Each scene shows the same named points in several views. A view is turned or mirrored, and shifted as a whole, has a little noise and may leave points out.

Scene 1
View 1
q336: [-18  22   9   6 -18 -15  12  28 -27   3  10  13  13   4 -12 -27   8  -5
  -7  42   0  21   7  -4  -1]
q749: [ 15   9   5 -18   5 -14   9  18   5 -14  20  18   0   6  19  -2  13   5
 -22  15  16   9  -1  -4 -11]
q369: [-47   5 -14  -6   2 -36  17  20   0  20   9  18  42 -16  46 -39 -12  12
 -45  30  21 -12  13 -20 -10]
q124: [ 11  21  39  -6  -7 -16   1  13 -16   2   7   8   2 -10 -10 -13  26 -16
  -5  52   4  30   0  -4  16]
q548: [ 15  11  11 -19  10 -18   6  13   5 -10  18  16   4  -1  18  -4  15   2
 -22  25  14   8  -1  -6  -5]
q7: [-19  15   8   0 -11 -20  14  25 -14   5  10  13  18  -1   7 -24   6  -1
 -18  38   7   9   7  -9  -3]
q266: [ -9   6 -26 -17   4 -15  20  27   8 -11  23  24  15  13  36 -10  -6  20
 -35   2  20 -10   6  -7 -32]
q227: [ 20   3  25 -35  32 -32  -1  -3  30  -5  17  14  14 -22  51   1  19   3
 -37  22  27  -1  -4 -14   6]
q74: [ -3  23  33  -1 -10 -19   5  17 -21   6  10  10   5  -9 -14 -19  19 -15
  -6  50   0  26   1  -2  16]
q14: [  4  14   5 -13   0 -14  12  23  -4 -10  18  18   4   7   9  -9  12   5
 -16  23   8  10   2  -2 -10]
q951: [  1  31   9  13 -36   7  19  38 -43 -11  14  16 -10  28 -50 -20  17 -12
  13  39 -13  33   7   7  -8]
q508: [ 19   6  24 -28  26 -29   0   4  23  -5  19  15   8 -17  43   2  18   2
 -34  25  23   4  -4 -10   5]
q702: [-75  15 -14  18 -28 -33  27  40 -32  33   7  12  50  -9   9 -57 -15   2
 -30  51   7   1  18 -18  -7]
q796: [  5   5   6 -25  20 -28   7   8  17  -1  20  16  17 -13  45  -5   8  10
 -35  18  26  -5   1 -11  -5]
q837: [ 21   5  17 -28  22 -23   3   7  19 -12  20  17   6  -9  40   4  17   4
 -30  18  23   0  -3  -9  -3]
View 2
q796: [ 12  -9  27  12  -7 -11  -8  -3   3 -22 -16   3 -15   3   0   4  -3  -5
  -4  12 -27 -27  30  23 -10]
q548: [  4  -2  15  15   3   3  -4  -9   4  -1 -18  11   0   6   9  -2  -8   3
  -3   4  -9 -24  10  20  -7]
q369: [ -4 -13  43  37 -20 -28 -15  34  17 -47  -1  -7  -6 -13 -22   1  12 -18
 -36  -5 -41 -12  16   4   7]
q702: [-27 -10  37  56 -22 -21 -15  49  35 -44  11   0  20 -16 -17 -13  18 -10
 -65 -28 -27  -4 -20 -16  31]
q837: [ 17  -8  19   2   1  -3  -6 -12  -4  -8 -19   7 -14   7   7   5  -8   0
   4  15 -20 -29  29  29 -15]
q74: [ -9  -7   2   8   2  13 -10   1  27   2 -10  28  25  18  12 -18  -1  12
 -34 -15  11 -23 -20  11  21]
q7: [-14  -6  20  30  -5  -1  -6  12  17 -15  -5  10  15  -3   2  -9  -1   2
 -26 -11  -7 -16 -12   5  11]
q508: [ 12  -4  17   2   1   0  -6 -15  -5  -3 -19   8 -12   9   7   5  -7  -1
   8  16 -16 -30  28  28 -14]
q336: [-23   0  15  33  -1   5  -5  12  23  -4  -3  15  29  -2   8 -14  -1  10
 -34 -15   1 -16 -25   2  15]
q951: [-41  11   0  40  16  22  10  -3  18  27  -4  20  48  -9  27 -21 -11  25
 -27 -21  28 -12 -56  -5  14]
q14: [-14   2  24  38   1   1   2   3   4  -5  -7   1   8 -16   6  -1  -7   2
  -9   0 -15 -17  -4   7  -3]
q266: [-22   5  33  50  -2  -9   9   7 -10  -7  -5 -14  -1 -31   4   3  -7  -2
   0   6 -25 -13   3   3 -18]
q749: [ -3   0  18  19   6   4   0 -10   1   1 -15   6   0  -3  11  -1  -9   4
   3   9 -13 -24   8  19 -13]
View 3
q7: [  0 -28   6 -26  -9  -4  19  13 -13  13  24  28  -6  16  21  14 -14  16
   3 -12  10 -11  19  -5   0]
q74: [ 21 -26   2 -19  -6  -7  33  -8 -24  21  -3  23  -2   5  10   0 -24  18
  -8   0  16  -9  10 -12  -9]
q702: [  2 -40  23 -66  -9 -20  32  44  -5  25  61  29 -35  42  43  13 -15  -2
   6 -21  22 -42  23  -7  -7]
q14: [ -7 -25  -3  -4  -7   5   5   3 -15  -1  13  32  11   6  15  19  -6  21
   8 -12   4   6  20   0   6]
q336: [ 16 -30   5 -31   1   1  34   6 -21  17  12  37  -5  15  12  16 -14  11
  -3 -17  13 -13  16  -5  -8]
q837: [-25 -16  -8  12 -19   4 -17   1  -7  -7  11  20  21   0  23  16  -3  33
  11  -2  -1  20  17   0  18]
q266: [-33 -24   2  -8 -10   8 -19  26   0 -12  45  35   7  18  31  36   7  18
  22 -20   1   8  28  10  20]
q124: [ 11 -17  -6  -3 -13  -8  17 -16 -19  16 -15  17  15  -6  12  -6 -21  29
  -8  11  10   2   7 -14  -1]
q796: [-33 -13  -2  -1 -29 -12 -19  15   2  -3  26   8  15   7  42   7  -5  33
  12   7   7   8  15  -3  22]
q508: [-29 -12 -10  12 -25  -6 -20  -2  -5  -5   7  12  24  -1  29   8  -3  34
  10   9   2  21  14  -6  21]
q548: [-14 -19  -6   4 -16   0  -3   0  -9   2   8  23  17   5  22  12  -6  28
   8  -2   3  10  16  -5  11]
q369: [-32 -23  14 -40 -26 -22  -3  46   9  10  60  14 -16  32  57  11  -5  17
  13  -6  15 -22  22  -5  13]
q227: [-35  -5  -8  12 -38 -19 -24   5   4   2  10  -3  25  -4  43  -3  -7  39
   9  22   7  15  11 -11  24]
q951: [ 40 -42  -2 -23  24  20  49 -12 -39  12  -8  61  -4  11 -20  28 -13   3
  -7 -32   7  -5  17   3 -19]
q749: [-17 -21  -7   5 -12   6  -7   1  -9  -6  13  28  17   4  17  20   0  27
   8  -9   3  17  18   1  12]
View 4
q749: [ -1  13   5 -21  12 -11 -14   7 -24 -10   7  -6 -17  17  18  -4  -6   0
  -2 -14  -6  29   2 -16 -12]
q837: [  4  19  10 -18  21   3  -4   9 -20 -17   3 -12 -12  14  29   0 -13  -8
 -12  -1  -9  48  -8  -7  14]
q369: [ -6 -22  -6   5  -7   5  17  14  16  -7  51  24  -9   1 -13 -32 -11  12
 -19  22 -21  36 -27  13 -14]
q548: [ -4   7  10 -18  14 -12 -15   9 -20 -11   6 -18 -11  14  12  -2  -3   0
  -9 -11  -2  27  -7 -13   1]
q336: [-19 -22   0  -8   0 -27 -22  -3 -17   1  28 -22  -4   6 -24 -13  12  16
  -7 -16  -1 -10 -17 -12 -26]
q74: [-19 -13   7  -8   9 -24 -31  -8 -27   0  22 -47  -2   7 -19  -7  12  12
 -12 -16   5  -6 -23  -9   0]
q227: [  3  21  12 -11  19  14   2  11 -12 -20   9 -18 -11  10  32  -1 -11 -11
 -21   9  -9  58 -21   6  32]
q951: [-22 -22  -1 -18   3 -51 -47  -8 -35   7  14 -33  -6  12 -27  -5  17  19
   7 -45  10 -37   6 -32 -47]
q702: [-21 -49  -9  11 -21 -15   1   4  15   5  65  16  -4  -1 -52 -41   2  29
 -17  12 -15  -2 -32  10 -37]
q796: [  3  11   8 -12  12   6   4  13  -7 -15  16  -3 -13  10  20  -9 -10  -5
 -15   3 -15  47 -16   1   8]
q266: [  5   6  -3 -16   2  -5   5  20  -3 -12  18  35 -23  18  16 -15 -15   3
  -1  -3 -20  34  11 -10 -33]
q7: [-12 -14   2  -6   1 -16 -13   2 -11  -2  29 -10  -8   7 -17 -15   1  13
  -9  -9  -5   6 -15  -5 -19]
q508: [  6  22  13 -18  18   1  -8   9 -19 -17   2 -15 -14  16  30   0  -9  -8
 -12  -6  -6  44  -8  -9  15]
q14: [ -7   0   2 -16   7 -17 -15   4 -20  -7  14 -13 -10  14   3  -8   0   4
  -3 -16  -6  14  -3 -15 -15]
q124: [-14   1  11 -13  18 -18 -26  -8 -29  -8  11 -53  -3   9  -1   1  11   1
 -14 -14   4   8 -21 -10  14]
View 5
q266: [ 15 -18  16  26 -16  45 -14  10  -3 -15  15  -9  12  11   7  31  26  -8
  -5 -17 -10 -10  -5   5  25]
q548: [  2  -3  -4  -8 -17  26 -27  -7 -11   8  30   3  -8   3  -1   0  22   1
   4  -2  -9 -18  -1  -8   9]
q124: [ -2   7 -17 -32 -16   4 -37 -24  -3  27  38   8 -17 -10  -9  -8  25   8
  11  13 -13 -20  -5 -22  -1]
q74: [  7   7 -14 -36 -13  -9 -37 -31  17  24  33   5 -10 -19  -9  15  28   6
   5  16  -5  -6  -7 -18  -2]
q14: [  2  -3  -4  -5 -19  21 -24  -9   6   8  25  -3   1  -7  -3  16  19  -2
   1   1  -7 -17  -4  -4   8]
q951: [-18  12 -21 -23 -16 -19 -18 -29  52  29  22  -9   8 -47 -12  49  -5  -3
  13  20  17 -15  -9   6 -16]
q796: [  8  -7   5  -1 -16  36 -26   0 -23   1  30   1  -9  12   0  -7  31   1
   2 -10 -19 -21   1 -10  17]
q749: [ -2  -5   0   3 -16  33 -20   0  -9   4  26  -1  -2   4  -1   4  20   0
   6  -6 -11 -24   0  -1  11]
q369: [ 61 -15  22  -1 -16  26 -34 -14   7 -20  19   0   7  17   8  39  60   2
 -20 -13 -23  25  -4 -24  36]
q702: [ 63  -7  16 -16 -14  -2 -39 -36  48 -11  14  -4  12 -12   4  76  57   1
 -23  -1  -9  38 -10 -24  27]
q837: [  5  -6   0  -1 -16  41 -28   5 -30   2  34   2 -10  16  -1 -18  29   0
   5  -7 -22 -25  -1  -9  17]
q336: [ 13   3  -7 -20 -17  -6 -29 -27  31  14  22  -3   3 -22  -7  39  26   2
  -3  11   0   1  -6 -13   5]
q508: [  1  -7   1  -3 -18  42 -29   3 -31   7  32   3 -10  16   0 -19  26   0
   7  -5 -19 -30  -2 -10  14]
q227: [ 14  -9   4  -8 -17  41 -35   2 -41   2  40   8 -20  26   2 -30  45   7
   0  -5 -29 -19  -1 -23  22]
q7: [ 20  -3   2 -14 -16  10 -31 -22  20   5  25  -1   3 -10  -2  31  32   0
  -3   2  -6   1  -4 -14   9]
View 6
q266: [  8  -2  15  -6   1  22 -28  20  12 -15  12  15  15 -11  31  16 -23  19
  10   1 -11  19 -11 -17 -14]
q227: [ 26  25  35  38  38 -22  24  12   3 -28  21  -6  16 -41  55   5  20  27
  37  11 -10  36 -13  18   3]
q369: [-33  11  27   3  38 -12   0  27  11 -14  -7  24 -14  -8  49  20 -11   8
  -3  -4  -4  15 -10 -12 -29]
q14: [ 22   2  18  11   8  -8  -6   6  15  -7   9  -7  32   4  11   5 -14   8
  11   8   0  14 -16   2   9]
q508: [ 41  10  22  25  11  -2  -1   6   5 -22  24  -7  33 -27  33   4   3  24
  30  11 -11  31 -14   9  10]
q336: [  0  -3  18  14  15 -32   2   7  19   7  -8  -7  31  29   1   1 -16 -12
  -7  10  16  -2 -17  -1  10]
q74: [ 13   3  22  27  23 -44  18   3  15   4  -5 -21  39  24   3  -4  -5  -7
   6  16  16   0 -20  14  20]
q796: [ 17  13  25  18  21  -3   0  14   6 -22  17   2  16 -28  42  10   2  22
  23   7 -13  29 -13   3  -4]
q548: [ 28   7  20  20  11  -8  -1   6   8 -14  16  -9  35  -8  22   2  -2  12
  20  11  -4  21 -16   4   9]
q951: [ 17 -20   7   9  -6 -27  -8  -2  24  18 -12 -21  61  57 -33  -7 -29 -23
 -10  15  21 -17 -18   0  28]
q124: [ 29   8  24  35  22 -42  24   0  11  -5   5 -23  44   3  13  -7   4   2
  21  18   9  10 -20  19  26]
q837: [ 36  11  26  23  15   0   0   9   6 -21  23  -7  30 -27  38   5   2  24
  28  11 -12  31 -11   6   7]
q702: [-54   2  24  -3  38 -35   2  27  18   8 -30  20 -12  30  24  18 -30 -12
 -27  -2  18  -9 -12 -14 -27]
q749: [ 31   2  16  14   6   2  -9   8  11 -11  17  -7  36  -9  18   4 -10  13
  20   9  -7  19 -11   0   8]

Which points are out of place in each view (at most two, in the order of its rows)? Write none if all are in place.
view 1 -> q124, q508
view 2 -> q14, q266
view 3 -> q837
view 4 -> none
view 5 -> q796
view 6 -> q227
